Points, in no order, along strands that fork and pass close to each other.
Points whose rows are less than 43.8 apart are linked; no others are.
<322>: [-20  29  -5  30 -24 -17 -47  28  -7 -48  26  26]
<152>: [-23  19   3  31 -38 -16 -46  16 -10 -42  21  19]
<776>: [-27 -16  23   2 -71  -8  -8  -4  29 -21  59   3]
<491>: [  4  43  -2  26  67 -59  16   8 -27   8 -22  -6]
<184>: [ 19  18 -13  -6  49  12   2   0 -21  29 -72 -22]
<288>: [-17  22 -12  -5 -10   9 -41  16  36 -54  80  43]
<72>: [ 17   9 -14   3  21  17 -12  -1 -23  14 -72 -11]
<92>: [ 20 -61  41  -6 -47  44 -16 -16  -9  22 -30 -10]
<18>: [ 17 -35 -30 -23 -26  39  25  -3   4  19 -38  -2]
<355>: [-23 -15   6   9 -66   0  -8  -1  16 -23  41   7]
<777>: [ 17 -82  50 -33 -56  47  20 -13   1  38   0  -4]
<132>: [ 34 -37 -10 -25  -7  49 -10  -4  -5  23 -59 -12]
<702>: [-21  -3  25 -24 -50   1 -32  -3  61 -34 109  15]
<64>: [ 12  -5 -37  -5   4  25  21  -3  -3  17 -43  -1]
<680>: [-13  37 -19  33   0 -18 -29  29 -11 -41  19  32]
<219>: [ -1  52 -14  38  49 -45  -1  27 -30 -21   1  20]
<332>: [-15  11 -29   9 -32   3 -15  17  30 -43  54  29]
<422>: [  8  14 -28  -4  67 -47  76 -12  15  23   9 -18]
<8>: [ 10  13 -33  -6  61 -28  72  -9  13  27  -5 -18]
<677>: [-27  -8  32 -14 -63  -7 -15  -2  51 -26 100   6]
<154>: [-19  17  15 -30 -20   7 -70  -4  54 -51 102  44]
<500>: [-11  44 -15  19  21  -7 -42  33   5 -54  56  51]
<317>: [-10  39 -23  33  13 -19 -12  28 -13 -34  11  25]
<745>: [ -9  28 -25  31  -2 -12  -8  18 -17 -23 -15  17]
<113>: [-22 -31  61  13 -69  10 -12 -18  -9   6   7 -13]
<703>: [ 19 -66  -1 -33 -52  45  20 -11   2  25 -16  -2]
<633>: [ 34 -49   5 -20 -23  52 -17  -7  -4  22 -53 -12]
<714>: [-17  17  -1 -15 -17   9 -58   6  47 -55  95  44]
<160>: [  5  12 -36   3  19   7  24  -1 -11  11 -45  -6]
<143>: [  6  29  -2   4  78 -45  26 -11 -26  30 -37 -32]
<476>: [-17 -26  11  10 -69   8  -5  -9   6  -9  15   1]
<464>: [  9  13   9 -23  89 -37  29 -28 -10  47 -36 -54]
<214>: [ 11   6 -22  -3  73 -65  74 -15  21  18  25 -18]
<624>: [-29 -14  36  -8 -73  -9  -7  -4  42 -17  89   0]
<533>: [  6  -2  -9  -8  77 -83  60 -28  14  21  20 -34]
<594>: [  5  36  -1  15  68 -44  24   0 -29  20 -38 -18]
<519>: [-26   8  23  25 -58 -14 -46   6  -5 -34  28  10]
<530>: [ 15   6 -35 -23  50   9  54  -6   1  41 -44 -24]
<568>: [-19   9  27 -30 -36   2 -56  -5  59 -42 110  28]
<469>: [-33 -21  76  15 -72   0  -9 -18   0   6  33 -17]
<235>: [ 10  10 -36 -13  51  -8  63  -9   6  33 -27 -17]
<280>: [ 34 -18 -24 -27  18  44  -1  -1  -2  27 -64 -19]
<217>: [ 35  -6 -25 -32  40  40  14  -4   1  39 -61 -25]
<772>: [ 25  12  -7 -28  81   6  24 -14  -8  49 -56 -41]
<375>: [ 22 -81  25 -38 -55  49  19 -12   3  33 -11  -2]
<424>: [-13  39 -15   1  26   5 -55  24  17 -58  72  57]
<55>: [  5 -77  62 -26 -59  39  22 -15   0  38  11  -9]
<736>: [ -3  28 -25  27  11 -12   2  14 -20 -15 -26   9]
<415>: [-14 -60  82 -17 -63  34  29 -19  -2  39  22 -15]
<516>: [-11 -25   0   8 -58  14   0  -4  -5 -11  -8   3]
<539>: [  2  49 -10  30  59 -35 -20  35 -13 -36  44  46]
<93>: [  1 -46  34   2 -58  26 -18 -18  -8   9 -25 -10]
<504>: [  2  49  -8  36  62 -54   9  19 -33  -5 -10   8]
<434>: [-30  -4  35  22 -67 -12 -34   1  -2 -27  26   6]
<737>: [  7  16   9  -9  84 -56  29 -24 -16  42 -33 -47]
<222>: [  1  33 -23  24  34 -17  15  10 -21  -3 -31   1]
<105>: [-33 -11  57  19 -71 -14 -25  -9   3 -15  37 -10]
<742>: [-16  24 -25   4  -7   4 -26  23  32 -52  72  41]
<545>: [ 19 -50 -23 -32 -37  45  22  -8   2  23 -32  -1]
<137>: [-10  -9 -10  19 -39   7 -11  -1 -13 -13 -19   4]
<681>: [ -1  53 -11  37  51 -38 -10  36 -19 -33  26  34]
<296>: [ 16  10   0 -32  88  -8  37 -22  -4  56 -46 -52]
<98>: [ 13 -21 -38 -15 -11  34  25  -3  -1  16 -40  -4]
<802>: [ 22   4 -30 -28  51  22  37  -7  -1  41 -51 -26]
<452>: [ -3   4 -19  20 -19   8  -9   5 -20  -7 -39   3]
<248>: [ 23  13  -7 -23  70  15   8  -7 -12  43 -66 -36]
<380>: [ -2  16 -20  19   1   0 -12   6 -27  -4 -48   1]
<709>: [  6  27 -24  14  33 -10  24   3 -18  10 -38  -7]
<435>: [-12 -40  46   9 -64  21 -17 -20 -14   6 -11 -11]
<158>: [ -4  46 -16  21  45 -17 -26  36  -3 -47  54  52]
<69>: [  7  15 -10  13  16   6 -14   0 -31   7 -66  -7]
<551>: [ 29 -56  26 -14 -37  45 -21 -12  -7  18 -41 -11]

A fork is a point with three links, a tip a point with one. Leave the first point through the second and follow the links. Name the first fork or tip that comes.
<714>; <288> => <332>
<802>; <530> => <533>
<680>; <317> => <736>
<776>; <355> => <380>
<98>; <18> => <415>
<491>; <504> => <424>

A fork is a point with three links. Follow the links from the first point to the second and name the forks in between, in order.
<680>; <222> => <736>
<745>; <184> => <736> > <380>
<452>; <222> => <380> > <736>
<137>; <184> => <380>
